Points on a hilly landscape, in no order, each with its height.
From any point a ball rolls to the lowest of the 2 points nearest to it. It stops when none of these is lower. Distance is the straight distance between rows; heights are no part of it.
q_795 (h 5.75): [130 159 110 180  97  96 130 133  91 129 116 125 127 117 127 134 114 118
 116 132  55 139 124 129 109 163 107  77  68  97 128 131 157 126 140 109
 149 138 123 129 178 152 147 135  84 168]
q_111 (h 4.71): [120 123 155 119 122 159 146  95 145 146 120 154 154 101 145 199 178 159
 139  98 165 133 175 127  95  91 156 142 163 160 105 101 150 186 127  92
 156 168 152 122 136 126  99 140 102 159]
q_350 (h 5.86): [131 147 152 118 137 129 127 124 107 136 145 129 144 114 129 112 148 127
  87 109 198  92 143 144 105 129 163 149 202 161  93 158 115  66 139 135
 116 158 133 146 114 105 129 147 133 142]
q_130 (h 2.00): [176 132 142  86 101 158 136 151 109 159 184  70 153 150 125  74 120 114
 121 154 135 122  95 115 119 162 147 165 182 135 160 165 117  68 107 124
  96 139 149  82  69 100 152 170 169 107]
q_929 (h 2.83): [165 138 160 144 117 106 117  67 131 140 114 132 132 116 111 131 132 113
 125 110 120  87 112  97 137 133 158 145 158 132 137 114 129 149 145  48
 115 119 160 137  99 106  89 117 177 148]
q_385 (h 5.57): [132 171 100 190 123  84 119 110 108 122  95 153 156 118 124 143  96 108
  82 112  62 140 136 155  92 153 128  61 107 119 112 133 160 144 137 109
 176 166 125 150 176 167 122 124  60 193]
q_153 (h 4.43): [ 86 124 118 119 133 158 167 118 150 148 131 160 140 103 113 196 148 142
 124 136 141 122 165 136 129  79 135 117 139 132  72 105 158 172 148  78
 160 158 151 146 169 115 124 137  82 168]
q_129 (h 3.19): [134 121 128 191 102  91 104 119 130 149 139 108  93 132 101 155 120  63
 139 131 120 125 125  91 152 161 154 130 128 152 132 120 140 174 137  92
 148 149 139 136 143 114 110 134 157 169]
q_924 (h 3.60): [196 160  78 213 108  92 125 113 150 142 118 124 101 159 146 124 100  36
 128 129  85 152 120 123 164 204 150 145 122 145 153 168 107 211 117 140
 163 131 139 116 145 138 117 138 179 178]
q_933 (h 3.06): [150  84 145 140 145 140  75  87 142 122 121 103 122 142 107 124 122  75
 156 102 143 122 105  91 136  89 156 159 153 170 138 122 124 180 112 117
 141 148 172 158 118 126  91 126 197 140]
q_713 (h 3.67): [136  79 114 165 121  96  81  94 170 166 134 110  93 143 109 146  98  40
 144 105 127 110 108  73 164 122 157 143 129 187 149 117 141 230 121  86
 154 154 168 144 127  96  99 137 197 165]
q_474 (h 4.35): [ 83 110 137 131 146  83  85 117  85 121 152 132 132 132  74 117  99 114
 124 121 125  83 101 104 152 107 124 114 165 153  82 130 131  45 199 103
  90 154 172 192 129 108 131 141 147 144]
q_314 (h 1.69): [129  97 102 160 153 137 101 162 143  98 108  87  83 170  95 113 113  61
 162 150 111 182 104 101 174 102 122 147 104 146 159 142 102 199 123 200
 149 117 132 148 163 137 108 117 164 110]
q_486 (h 3.80): [129 128 134  94  73  84 137 119 148 155 159 179  86 126 138 166 172 172
 120 148 182 115 132 117 123 133 106 158 151 120 184 113 101 141 103  67
 113  81  81  70  95 132 102 138 134 115]
q_220 (h 2.68): [100 152  51 110 101  48 150 169 159 111 128 138 102 136 154 137  98 173
 115 117 108 110 121 131 138 157  75 127  69  84 163 187 116 150 146 156
 125  71  69 128 152 168 154 162 111 113]
q_268 (h 1.88): [170 113 108 120 118 164 123 168  32 132 132 120 171 147 120  77 120 101
  94 158  63 124 125 131 142 154 165 109 156 114 138 174 141  56 136 159
  96 151 185 149 168  89 140 162 114 156]
q_911 (h 2.72): [204 140 129  55  94 141 132 167 136 123 158  91 138 134 193  82 135 166
  99 152 140 137 125 132 118 161 109 147 151  90 209 162 110  62  87 140
 100  99  85  72  57 129 137 151 127  93]
q_521 (h 4.93): [ 91 136 126 179 174 134 150 155 144 114 106 131 123 124 117 159 121  91
 128 120 161 135 161 136 193 115 179 128 128 157  84 142 125 180 152 169
 145 143  92 112 148  96 107  73 132 108]
q_807 (h 4.33): [ 59 122  99 149 155  95 133 138 135 111 109 149 124 118 104 169 101 154
 119 128 126  91 126 148 137  96 130  65 110 126  85 137 141 131 190 110
 142 118 105 161 176 136 137 120 101 137]
q_732 (h 1.66): [166 183 141 161  77  90 117  96 160 138 126 133  64 100 144 130 136 145
 135 113  97 155 135 127 136 203  62 154  60 110 163  71  95 155  91 101
 129  87  87  86  93 156 127 113 105 149]
q_455 (h 3.79): [118 154 147 138 143 139 109 131 117  97  87  95 127 131 148  83 122 127
 137 121  87 138  98 141 104 118  96  51  78  94 143 106 142  97 111 171
 147 154 105 174 128 177 171  99  91 117]
q_601 (h 5.28): [172 122 131 164 139 138 159 124 145 128  78 162 148 127 166 185 189  94
 126 130 145 164 176 132 129 154 189 159 119 158 155 149 115 212 110 167
 148 113 136  81 182 103  57  98 133 122]
q_684 (h 3.98): [110 134 139 103  85  94 135 120 137 152 130 201  79 123 116 175 167 178
 128 157 132 109 163 103 129 160 110 152 106 116 179  88 113 144  95  85
  92  63  82  96 137 128  74 124 113 105]
q_282 (h 2.49): [153  97 143 150 124 130  79 115 126 107 113  82 100 154 112 117 131  79
 173 134 124 160 111  86 136 116 128 155 114 147 179 116 110 182 102 138
 137 124 145 142 122 137 101 129 185 129]
q_399 (h 4.15): [119 103 167  62 156 153 152 107 144 129 173 159 151 118 115 143 158 166
 117  99 207  99 129 118 116  76 116 172 190 167  61 117 111  90 192  96
  98 124 187 128 103 103 138 136 145  98]
q_969 (h 1.87): [168 103 120 137 118 119 111 128  79 129 104 132 161 134  93 101 123 123
 112 160  85  87 112 101 170 128 142 126 134  99 154 150 121  87 170 111
  85  86 171 145 152  85 109 155 156 128]
q_548 (h 5.40): [146 134 119 137 126 157 158 126 156 133  93 154 134 122 161 172 186 139
 140 137 151 146 172 115 130 146 149 180  99 127 164 137 115 196  98 162
 138  83 113  76 158 131  89 123 134 105]
q_448 (h 5.91): [111 138 132 126 113 150 153 148  77 136 130 121 133 125 116 129 142 135
 136 156  81 133 122 120 115 130 107  91  90  84 132 104 162 102 110 109
 132 146 133 141 154 133 152 138  90 150]
q_838 (h 6.06): [124 110 163 139 136 138 146 132 101 107  98 136 124 131 110 162 171 114
 153 146  87 158 153 118 111 107 139  93  79 108 147  95 156 140 117 121
 119 125 137 149 182 118  94  97  95 132]
q_451 (h 4.89): [124 121 127 125 149 182 156  93 162 133  95 166 159 101 151 205 150 178
 150  93 146 164 188 134 135  82 165 155 130 163 107  87 156 222 131 124
 152 145 155 107 130 125  78  87 110 135]
q_21 (h 2.84): [125  74 101 110 111 116 126 139 136 191 183 127 134 127 101 127 115  90
 101 131 186  88 109 119 123 128 144 189 182 170  93 178 116 129 126 116
 125 119 141 107 132  87 161 211 178 131]
q_244 (h 2.71): [154 179 125 182  90  93 135 100 151 166 159 122 110 122 133 137 127  79
 110 121 130 104 120 114 124 192 167 137 160 155 115 143 130 144 121  54
 150 154 119 105 109 103 124 141 159 179]
q_146 (h 5.19): [105 121 107 102 168 131 101 167  82 101 127 128 158 136 147  99  87 150
  95 107 119  89 125 172 118 131 128  60 154 132  88 172 140  17 179 189
 109 149 124 189 144 118 176 153 114 129]
q_273 (h 7.34): [133 104  99 134 122 177  98 138 130 136 156  71 126 153 103  94  93  84
 159 150  85 178  83 112 114 105  84 138 114 133 135 128 137 169  89 141
 161 166 148 144 124 186 175 181 131 160]
q_357 (h 2.30): [159 178 155 182  94 101 138  91 171 171 154 126 109 101 133 169 138 102
 134 112 117 146 136 115 132 197 152 133 125 155 107  89 146 171 128  44
 148 153 133  73  91  97 120 105 130 170]
q_148 (h 6.73): [ 46  86 113  81 158 172 130 156 139 134 178 106 121 146 104 115 101 140
 188 149 112 139  79 141 114  83  68 101 117 117  79 103 156  82 140 135
 129 134 137 163 103 138 217 145 135 105]
q_321 (h 6.31): [125  67 154  92 160 194 125 138  86 111 135 118 147 137  98 114 157 108
 153 139 124 146 131 129 107  70 129 131 150 150 102 122 136 106 136 140
 112 154 187 180 164 116 134 147 131 143]
q_862 (h 2.21): [ 83 189  63 149 106  57 169 161 184 123  99 141  90 138 154 143 101 151
 130 100  97 142 131 134 162 166 107 121  62 101 135 147 115 175 116 167
 136  92  52  98 139 160 143 112  81 103]
q_490 (h 7.69): [164  99  97 151 169 181 119 106 151 104 112 135 151 144 117 107 106  85
  97 127 110 144 127 172 128  75 142 133 170 143 120 154 116 206 121 159
 178 150 153 160 158 178 135 113 131 168]
q_788 (h 4.42): [ 93 107 119 107 171 163 186 134 141 119  52 166 155 119 139 144 166 150
 110 135 137 121 159 150 114 102 162 122  74 131  83 122 125 150 126 178
 112  75 124 113 214 104 118  95  77  97]
q_255 (h 5.67): [118 154 151  88 132 112 123 125 100 129 142 150 161  95 156 117 139 151
  55 114 183  96 141 152 103 117 114 102 194 139 100 157 121  26 137 121
 123 180 122 166 108 124 138 154  92 151]
q_619 (h 5.04): [ 97  68 159  78 127 153 120 120 133 137 179 135 102 132  87 157 146 170
 186 129 159 123 121  93 125  66 109 176 128 140 142  70 141 125 131  86
  98 125 139 126  85 133 136 126 170 101]
q_937 (h 5.66): [119 170  85 134 131 112 143 133 118 114 167 125 161 120 122 103  58 151
  92 134 106 114 110 154 136 146 137 109 141  87  90 167 142  97 151 119
 148 135 135 120  93 151 157 136 124 141]
q_468 (h 1.30): [159 118 126 121 132 140 116 151  59 105  97 131 170 134 116  82 118 135
 106 139  50 105 115 121 154 131 145  72 130  88 136 146 137  52 171 141
  89 127 176 172 164  92 134 136 100 135]
q_661 (h 5.09): [142 124 126 154 155 162 134 112 178 131  85 159 150 118 146 181 131 104
 140 117 106 180 182 131 172  90 156 131 122 146 136  97 160 252 126 127
 163 150 131 114 137 124  86  62 101 139]
q_797 (h 5.12): [132 136 124 185 141 125 149 152 148 133 100 143 129 132 138 178 153  65
 127 126 160 148 178 122 178 148 186 150 135 154 127 157 124 211 130 174
 155 140 111  94 164  90  87  95 141 127]
q_642 (h 4.64): [ 91 135 170 142 105  88 123 140 134 126 146 121  39 122  94 134 118 151
 158 127 125 137 127 121 156 151  93 108  57  95 125  54 129 119 124 108
 107  97 101 122 111 131 125  69 119  93]
q_394 (h 6.16): [148 106 167 114 135 173 148 133  79 106 103 137 157 132 124 138 189 128
 131 147 113 147 155 121 106 102 156 129 126 121 143 123 133 122 122 131
 109 122 163 144 181 103  98 132 119 131]
q_223 (h 1.08): [123  87 100 138 114 141 125 117 188 176 147 136 126 128 139 173 131  88
 127 108 183  98 157 111 159 115 158 171 163 178 122 139 139 250 124  97
 169 160 151 107 130  93 143 153 185 155]
q_913 (h 4.87): [ 74  77 120  97 194 164 118 145 102 113 137 138 155 141 127 104 102 135
 126 117 140 103 118 157 116 101  93  89 163 160  51 146 127  26 205 165
 101 148 166 208 144  95 185 163 123 125]
q_366 (h 5.27): [128 140  95 146 153 176 171 128 166 127  99 151 149 124 128 150 119 119
 132 136  92 145 158 133 162 110 146 135 101 105 115 119 146 219 120 130
 159 124 116 111 143 147 123  91 103 137]
q_998 (h 3.34): [ 99 143 149 123 140 136 109 142 121  98 120  82 107 140 133  76  97 147
 157 127  94 122  86 136 133 135 102  68  80  77 115  89 133  70 143 165
 115 120 130 164 102 145 180  87 119  88]
q_697 (h 5.53): [161  94 164 119 106 155 157 110 104 163 107 148 146 111 141 177 198 170
 126 117 181 111 157 113  96 132 172 170 158 166 147 133 114 158 149 119
 106  92 149  90 156 101  77 140 160 113]
q_505 (h 3.52): [ 82 182 146 145 144 100 179 136 134 144 127 141 117 112  92 160 112 140
 141 135 121 145 132 137 153 155 164 113  94 123  69  86 154 110 146 105
 123 130 139  99 121  79  84  56  79 107]
q_26 (h 5.44): [ 96 141 144  93 146 103 109 159  94 109 126 134 145 117 151 113 116 153
  95 131 144  96 113 146 122 125 116  56 154 108 109 141 123  12 155 139
 119 162 115 168 117 112 157 135  98 120]
q_312 (h 5.43): [159  61 144 110 100 175 140 110 108 152 110 163 135 115 145 171 191 196
 154 127 172 118 156 113  95 104 137 189 138 143 171 109 113 187 123 136
 108  74 130  97 151 143 107 159 178 103]
q_536 (h 3.93): [157  89 172  74 122 157 142 112 111 158 165 117 158 131 128 124 167 169
 139  81 194 107 111 116  82 100 147 188 216 185 122 126 109 106 159 114
  88 135 180 108  85 113 141 157 178  81]
q_971 (h 5.13): [186 107 103  95 118 146 130 159 121 121 129  94 177  97 182  92 123 141
  78 148 150 110 143 153 111 135 110 145 141 107 147 200 123  85 101 175
 128 101  90 129 135 134 164 187 129 120]
q_740 (h 6.08): [116 176 142 159 150 119 114 111  98 129 147 132 127 138 117 104 130  95
 100  92 166 112 141 143 111 128 157 135 191 155  90 129 146  64 133 148
 122 198 145 189 115 114 120 125 121 176]
q_633 (h 3.61): [148 172 164 147 133 123 114  94 147 109  85 121 155 106 154 130 157 158
 131 113 153 141 139 130 102 134 160 141 147 120 156 122 105 135 105 120
 131 124 106 100  88 132  76  98 125 108]
q_499 (h 3.65): [ 97 177 108  65 102 101 160 139 159 124 105 159 126 137 178  93 129 178
 108 133 118 134 130 151  96 169 137 124  84 102 157 110 129  72  46 146
 104  83  83  67 116 120 126  80  46  73]
q_724 (h 1.09): [135 182 148 185  93  89 127 106 160 150 145 119  69  78 130 151 102 131
 139 102  92 162 124 167 144 211  77 125  58 108 110  78 108 147 123  94
 142 124 105  51 109 140 144  94  76 146]
q_878 (h 2.52): [183 114  98 118 122 158 111 157  91 149 153  84 169 145 129  59 104  88
 109 154 116 108 111 125 143 171 168 164 167 129 153 194 115  81 116 178
 101 112 149 123 122  94 131 189 171 122]
q_903 (h 2.14): [186 178 125 153  80  99 114 109 157 129 110  96  90 125 177 121 153 128
 146 125 102 161 122 103 120 177  69 160  80 112 194 112  87 161  82 111
 141 109  89 116  96 173 138 159 130 162]
q_742 (h 5.03): [138  98 142 165 147 109  96 126 125  99  90 136 107 144 111 148 156  85
 109 138 126 147 143 131 108  86 130  94 139 146 152 129 120 177 118 139
 169 156 120 179 188 152 105 107 108 158]
q_396 (h 2.73): [151  72 167 156 118 123  91 120 141 121 119  91  66 145  96 156 126  82
 185 132 101 195 134  91 136  92 117 130  81 152 171  85 140 201 117 116
 149 147 149 159 138 151  98  91 150 147]
q_659 (h 3.10): [113 145  57 109 106  60 147 139 176 121 151 141 116 108 165 142 101 165
  86 135 157 114 126 158 134 128  88 129 121  96 132 179 108 152 117 119
 156  90  57  99 114 166 147 158 108 121]
q_683 (h 8.00): [151 114 118 109 101 170 144 113 138 164 166 105 118 150 104 132 114 119
 175 159 106 136 102  84 141 130 118 197 111 121 160 103 140 173 105 102
 121 108 159  86  97 119 134 166 194 130]
q_291 (h 6.51): [ 91  46 135  78 171 190 101 154 112 141 159 111 162 134  98 103 125 125
 170 146 127 141  97 123 113  65  81 136 147 150  94 119 137  71 131 131
 107 136 163 174 126 113 190 185 132 111]
q_524 (h 2.50): [179  85  77 110 128 167 103 143  65 147 146 122 191 142 128  63  92  94
  86 138  83 123 125 151 121 141 150 143 180 133 127 194 141  76 124 171
 108 128 177 158 158 114 152 198 138 166]
q_92 (h 3.76): [153 125 171  67  92 121 166  84 111 173 167 143 153 123 138 152 186 182
 122  78 167 100 109 116  88 108 135 149 227 175 157 120 117 106 154  48
  79 157 174  96  77 129 121 132 156 107]
q_852 (h 1.73): [136 179 159 207 114  88 126 107 148 148 157  98  99  85 104 142  88  98
 133  96 106 153 132 149 157 193 117 116  93 127  74  90 133 147 149  86
 160 169 136  78  97 127 143  95  97 160]
q_191 (h 4.61): [147 161  95 136 139 135 133 140  90 105 120 123 183 117 161  97 101 124
  61 120 102 120 148 165  98 149 150  90 134 115 119 188 148  80 113 170
 146 148 108 148 152 139 142 142  80 155]
q_960 (h 4.90): [177 119  82 103 144 149 119 158 114  92 129  95 188 108 180  71  86 149
  67 122 103  94 138 162 122 147 128  99 141 100 131 206 137  59 140 192
 119 114 103 145 131 125 161 159 104 118]
q_748 (h 5.34): [216  93 121  82  85 145 115 129 112 164 113 103 174 102 191 101 157 125
  94 148 142 103 141 131 102 137 103 157 172 127 185 192 105 105  93 127
 107 117 112 118 122 127 149 211 161 135]
q_790 (h 4.94): [101 114 165 107 105 139 139 124 115 152 125 142 135 104 143 188 191 156
 131 138 177 125 157 117  87  97 125 128 150 133 134 113 132 127 101  91
 138 154 103 110 146 127 122 158 106 143]
q_614 (h 5.45): [121 145  77 141 141 164 166 124 138 130 139 133 161 123 103 134  88 130
 122 147  87 128 124 142 156 123 134 127 112  89  95 138 155 167 138 117
 151 119 141 122 135 143 148 133 118 149]
q_815 (h 4.62): [ 75 113 121 100 166 123 114 128 111 103 167 151 154 136 103  98  80 145
 133 117 111  92  95 128 144 103  87  87 162 140  59 134 132  10 224 118
  95 155 189 201 108 109 162 142 132 130]
q_42 (h 4.83): [106 115 182 123 122 108 104 106 144 123 164 118  74 127  91 133 113 154
 171 121 138 131 113  93 154 103 102 147  98 112 124  48 135 118 137  77
 111 129 136 123  72 145 125  84 152 110]
q_231 (h 4.38): [ 53 138 135 142 128  57 126 156 124 102 142 126  69 134 109 142 116 150
 142 142 152 114 100 131 151 129 121  77 104  97 108 110 124  91 154 126
 118 108  88 131 125 117 141  96 117  87]
q_926 (h 3.03): [143 147 125  58  87 110 151 178 113 136 182 130 104 136 176  95 143 162
 105 160 137 144 112 130 124 156  93 109 126  79 174 135 133  58  92 117
 105 109  87  75  81 129 149 132  87 100]
q_825 (h 2.66): [ 93 181 103 164 119  94 172 167 188 140  90 148  75 132 153 156 133 111
 172 114 105 178 152 109 181 174 107 147  52 119 139 103 115 200 102 178
 121 109  55  84 130 126 125  78  95  88]
q_691 (h 3.17): [174 152 169 137 112 140  92  76 130 119 122  89 143 118 139  82 117 129
 142 118 113 132 100 118 116 134 119 150 138 108 152 100 113 124 102  89
 130 151 148 124  57 162 133 126 169 143]
q_113 (h 2.41): [147 121 121 143 137 108 111  89 120 134 131 128 146 126  81 110  92 116
 112 133 129  72  92 108 159 120 153 150 157 127 118 141 116 129 167  91
 114 102 166 144 113  90 106 143 181 139]
q_292 (h 3.36): [109  99  87 124 114  99 122 173  91 159 183 124 145 126 102 125  93 114
  93 135 158  95 122 138 123 138 139 148 170 146  95 199 125  79 150 144
 115 117 124 119 151  98 163 207 154 133]
q_947 (h 4.25): [136 139 130 135 148 143 121 153  93  86  95 111 151 142 160  86 137 100
  95 126 111 140 134 145  91 127 135  69 107 109 153 154 141  92  94 198
 147 163 100 163 164 144 152 134  83 127]
q_251 (h 4.03): [ 72 133 126 150 157 102 131 138  95 104 131 128 122 131  75 142  99 134
 136 132 113 102 121 130 158 114 149  81 112 123  75 121 152  92 199 111
 113 123 150 180 156 103 117 109 124 130]
q_741 (h 6.30): [ 74 169 161 152 165 120 109 123 114 105 155 102 125 146 106  82  89 105
 134 104 134 124 114 136 129 133 109  85 138 149  67  98 135  28 176 164
 134 199 160 206  97 143 139  93 137 145]
q_73 (h 4.95): [ 76 118 146 108 180 155 122 116 182  87 102 136 109 125 135 123 133 178
 168 125 159 125 130 146 129  79 103 118 108 115 116  90 112 142 115 156
 121 102  78 144  95 167 141  76 130  79]
q_986 (h 4.41): [ 87  99 148 106 183 137 126 116 162 110 161 126 124 126  97 140 124 135
 145 119 193 102 115 112 154  73 123 162 151 155  74 113 116 114 173 114
 126 132 147 141  93 114 136 112 156 105]
q_348 (h 5.17): [105 116 158 102 110 163 150 121 126 136 174 138 109 125 118 176 170 192
 179 119 159 147 147 108 107  99 139 168 140 142 152  70 150 144 118 103
 115 136 127  92  87 140 107 110 148 100]
q_398 (h 5.33): [125 135 108 183 142  87 124 125 133 109  75 165 132 137 121 162 129  92
  82 118  85 143 143 155  94 106 131  54 112 140 128 135 143 171 124 138
 178 165 104 164 204 163 105 115  53 159]
q_254 (h 7.15): [103  93 124 112 142 173  96 145 103 126 144  93 133 138 113  89 104 105
 158 147  84 158  88 126  98  82  62  93 116 122 124 112 153 112 112 142
 157 184 138 191 133 193 188 160 112 149]
q_49 (h 5.63): [161 121 128 101  96 151 115 127 114 118 107 143 115 135 132 104 155 167
 151 141  87 120 138  89 131 140  81 156  88  85 214 103 119 130  85 134
  83  75 110 133 120 151 135 151 140 109]
q_625 (h 3.55): [174 163 127 217  99  84 113 125 127 135 121 112  93 135 129 143 136  54
 134 135  97 160 132 116 136 202 133 125  97 136 149 136 117 168 123 121
 154 145 116 120 148 131 112 131 136 176]
q_579 (h 6.93): [ 62 106 125 109 163 142 106 131 151 121 150 117 143 134 120 109  97 135
 152 137 124 116  89 141 113  83  57  80 139 132  87 121 143  68 160 131
 147 169 125 199 105 177 188 138 129 132]
q_2 (h 2.99): [ 95 164 130 131 116 115 157 144 163 141 112 164  80 124 119 165 139 147
 168 139 118 153 166 105 154 168 131 147  64 125 139  78 134 166  87 143
 101  93  79  82 120 108  81  58 106  75]
q_580 (h 3.56): [165 139 165  87 102 128 122  76 131 147 157 121 162 119 143 106 141 145
 123 101 138  97  98 117 102 115 122 155 202 137 150 124 120 102 126  53
 109 159 169 118  51 143 141 145 171 135]
q_669 (h 3.90): [103 154 110  72 119 119 167 131 147 142  85 187 150 117 143 111 147 184
  96 143 109 100 145 141 107 167 150 140  88 112 152 120 126  81  88 132
  86  58 109  82 160  96  97  86  55  75]
q_374 (h 2.16): [110  87 175 139 159 161 114 140 124  98 117  87  87 154 104 142 145  93
 194 126 118 194 149 115 127  71 134 115  90 154 128  83 148 161 120 153
 144 167 137 166 134 146 108  73 139 121]
q_705 (h 4.68): [ 66 125 119 128 176 165 185 153 155 124 104 138 126 124 120 165 147 134
 143 136 152 136 157 149 153 102 162 120 102 133  68 118 129 161 142 169
 127 113 102 108 163 106 135  89 108  89]
q_925 (h 7.93): [151  95 111 105 121 173 123 118 133 146 141 111 159 129 109 112 126 123
 141 153 127 121 108 117 120 108 120 178 149 114 148 143 126 149 111 108
 129 106 149 112 114 126 148 179 178 132]
q_902 (h 2.02): [140  64  99 129 129 132 109 123 187 175 137 123 123 122 125 132 105  82
 114 112 211  90 128 116 137 110 141 194 166 179 101 162 104 213 120 141
 156 123 127 101 128 109 155 185 197 134]
q_860 (h 3.26): [187 132  94 172 122 127 130 115 146 146 115 127 115 162 156 129 130  41
 123 139 131 127 129 126 155 184 171 174 146 152 162 192  93 204 103 156
 157 116 146 117 162 115  94 148 198 149]
q_417 (h 4.09): [ 86 118 119 112 150 169 176 146 119 135 158 147 149 112  96 156 137 140
 122 137 152 106 150 146 130  91 135 126 147 132  47 141 147 113 161 117
 139 145 155 151 165  95 152 159 103 148]
q_461 (h 4.26): [111 192 132 159 113  31 115 123 145 112 114 130 104 102 147 120 103 144
 101 127 148 132 108 146 121 172 124  91 105 101 124 127 104  92 122 102
 146 108  81  88  91 133 107  82  75 115]
q_493 (h 3.35): [124 169 141  59  75  90 138 144 116 135 146 162  81 140 179  80 135 172
 108 131 115 147 116 155 104 188  83  92  87 101 159  77 126  65  62 116
 106  96  86  67  85 143 131  83  44  98]
q_473 (h 7.82): [181  94 108 128 156 182 112  94 135 115 112 124 173 126 120  88 111 110
 111 131 135 119 120 148 122  94 137 162 169 124 118 161 114 169 117 138
 152 113 157 150 127 146 128 163 164 146]
q_364 (h 5.14): [133 100 182  94  93 137 121 149  74 157 123 119 133 117 136 153 205 137
 119 142 177 115 145 113  96 108 123 133 176 147 159 142 124  84 110 112
 100 167 117 121 151 107 140 182 129 130]
q_335 (h 6.26): [ 88 192 141 139 168 143 141 105 111 110 144 146 143 140 120 109 111 112
 106  99 145 124 138 147 110 115 122  89 160 144  61 113 146  40 166 159
 129 210 161 204 128 128 120 119 103 160]
q_182 (h 3.92): [125 201 155 155 143  80 112 113 153 106  55 127 149 108 147 121 129 137
 128 121 140 152 136 140  96 163 155 117 104 125 128 103 116 112  97 132
 132 128  90  87 107 115  78  68  73  97]
q_332 (h 2.38): [218 119 151  57  98 139 123 144 118 151 159  92 161 139 165  76 135 152
  99 132 141 116 104 126 134 157 128 130 207 122 190 161 109  43 121 110
  83 136 125  74  38 107 142 149 156 107]
q_810 (h 7.51): [142  94 100 158 151 159  82 123 141 122 140  97 123 160  88  93  86  64
 129 131  83 164  85 133 123  90 116 123 153 156 131 128 129 185 105 147
 178 166 152 171 140 198 144 138 134 169]
q_187 (h 3.77): [101 172 154 166 148  89 153 127  93 121 113 134 131 114  81 153 105 120
 134 123  97 130 130 129 141 151 169  74  89 125  64 104 161  95 181 112
 118 131 161 156 149  77  83  77  87 127]
q_952 (h 3.73): [107  83 109 119 127 150 143 167  88 145 154 127 139 126  93 126 137 123
 117 159 156 100 141 133 136 114 138 143 142 137  86 168 131 102 163 146
 115 110 140 131 181  88 156 174 136 125]
q_94 (h 3.23): [187 151 153 170 129 119  99  74 125 113  80 126 147 123 150 116 158  96
 119 104 135 115 131 127 114 155 174 135 166 134 154 144 112 160 113 101
 139 121 131 136 114 109  70 108 166 145]
q_369 (h 5.85): [ 94 194 109 129 128  83 120 138 108 105 148 121 143 119 155 104  49 162
  89 103  95 131 106 171 112 174 123  52 114  98  78 149 153  60 151 135
 154 160 119 124 104 170 167 108  97 132]
q_209 (h 4.70): [ 92  87 143 104 189 165 114 107 190  92 139 137 113 135 110 136 113 171
 178 121 184 127 122 132 156  61 104 169 129 134 106  89 114 153 147 141
 122 105 114 123  73 138 136  90 177  80]
q_495 (h 6.07): [ 77 193 131 172 145  98 106 139  93 113 134 116 127 147 122 104  60 122
 111  88 104 127 115 171 109 152 127  48 114 135  70 128 159  65 169 171
 145 197 119 168 128 175 157 100 116 150]
q_439 (h 5.49): [206 118 108  84  82 141 121 127 122 153 113 123 149 136 179 104 159 143
 128 165 102 119 125 102 130 150  83 177 121  97 225 162  99 116  91 124
  86  87 112 110 110 137 142 202 164 118]
q_303 (h 5.54): [154 147 115 117 106 154 137 108 150 112 115 156 118 138 143 128 156 180
 153 127 110 134 154 103 131 149 108 182  91 104 199 109 116 179  76 145
 110  68 100 101 109 158 103 127 149  97]
q_438 (h 5.30): [147  69 146 119 110 188 151 113  99 136 144 127 131 128 130 178 179 165
 192 125 130 160 151 112 106  90 161 180 125 155 173  94 153 191 119 128
 124 131 165 113 134 128  90 137 170 125]
q_125 (h 4.49): [110 161  96 116  85  21 123 155 118 108 155 155  67 133 149 105 105 160
  97 126 144 125 101 146 146 167  96  84  96  82 145 133 107  88 137 106
 118  62  77  82  99 139 114 108  91 102]
q_791 (h 3.27): [ 90 172 140 107 137 126 178 141 155 136 151 163  98 130 105 151 123 174
 139 135 143 144 134 132 155 146 158 141 114 121 102  82 138 132 117 107
 109  86 112  68  94  94  78  49 109  82]
q_995 (h 4.63): [ 63 154  97 109 102  35 108 173 122  94 146 132  73 145 141 129  90 173
 127 117 122 118  88 145 130 145 101  55  91  85 120 150 126  91 167 148
 115  91  76 117 125 146 175 112 116  90]
q_945 (h 4.16): [ 98 138 124  73 141 178 187 124 130 139  70 172 171 125 144 139 166 181
 125 128 112 130 168 154  80 120 160 144  83 125 117  97 150 120  79 153
 101  96 135  91 182 101  95 102  56  92]
q_916 (h 2.80): [ 87 104 154 127 155 159 115 144 119 102 119  75  88 153 102 110 128 124
 192 144 116 151 112 113 142  93 115 103  73 111 126  86 142 119 126 155
 114 123 125 170 127 135 147  96 137 100]
q_478 (h 2.39): [167  85 111 151 160 153 125 140 150  94  96 132 119 156 122 134 136  76
 128 150 124 160 138 124 158 106 138 160 122 134 159 162  97 222 121 185
 156  99 154 127 184 136  95 107 168 125]
q_570 (h 2.85): [191  98 129 145 135 151 122 124 122 104  92 123 133 152 159 108 167  77
 124 136 146 146 138 126 116 146 164 175 147 141 181 180  81 191 103 187
 140  99 148 121 166 136  95 142 189 125]
q_994 (h 3.50): [121 128 113 120 101  76 123 128 148 137 140 149 117 108 130 147 140 151
 101 150 173  96 123 129 137 114 111 136 147  97 140 158 105 126 128  86
 134  98  83 109 118 128 133 161 128 130]
q_131 (h 4.69): [ 97 110 120 156 142  95  87 123 117 109 100 131 115 121 108 146 125 124
 120 132 142 102 123 129 122  84  99  82 134 132 133 139 128 135 152 116
 150 143  96 182 168 155 136 138 109 153]
q_657 (h 2.65): [180 164 145 172 110 133  89  93 143 106 105  73 102 117 149  92 117 111
 147 116 103 158 114 115 125 149  80 140  96 103 162 102 105 165  92 113
 160 134 112 121  90 188 142 128 134 153]

For each start below, name the point where the ball stops.
q_312 => q_231
q_439 => q_374
q_153 => q_223
q_461 => q_468
q_548 => q_130
q_209 => q_724
q_579 => q_862
q_697 => q_231
q_669 => q_130
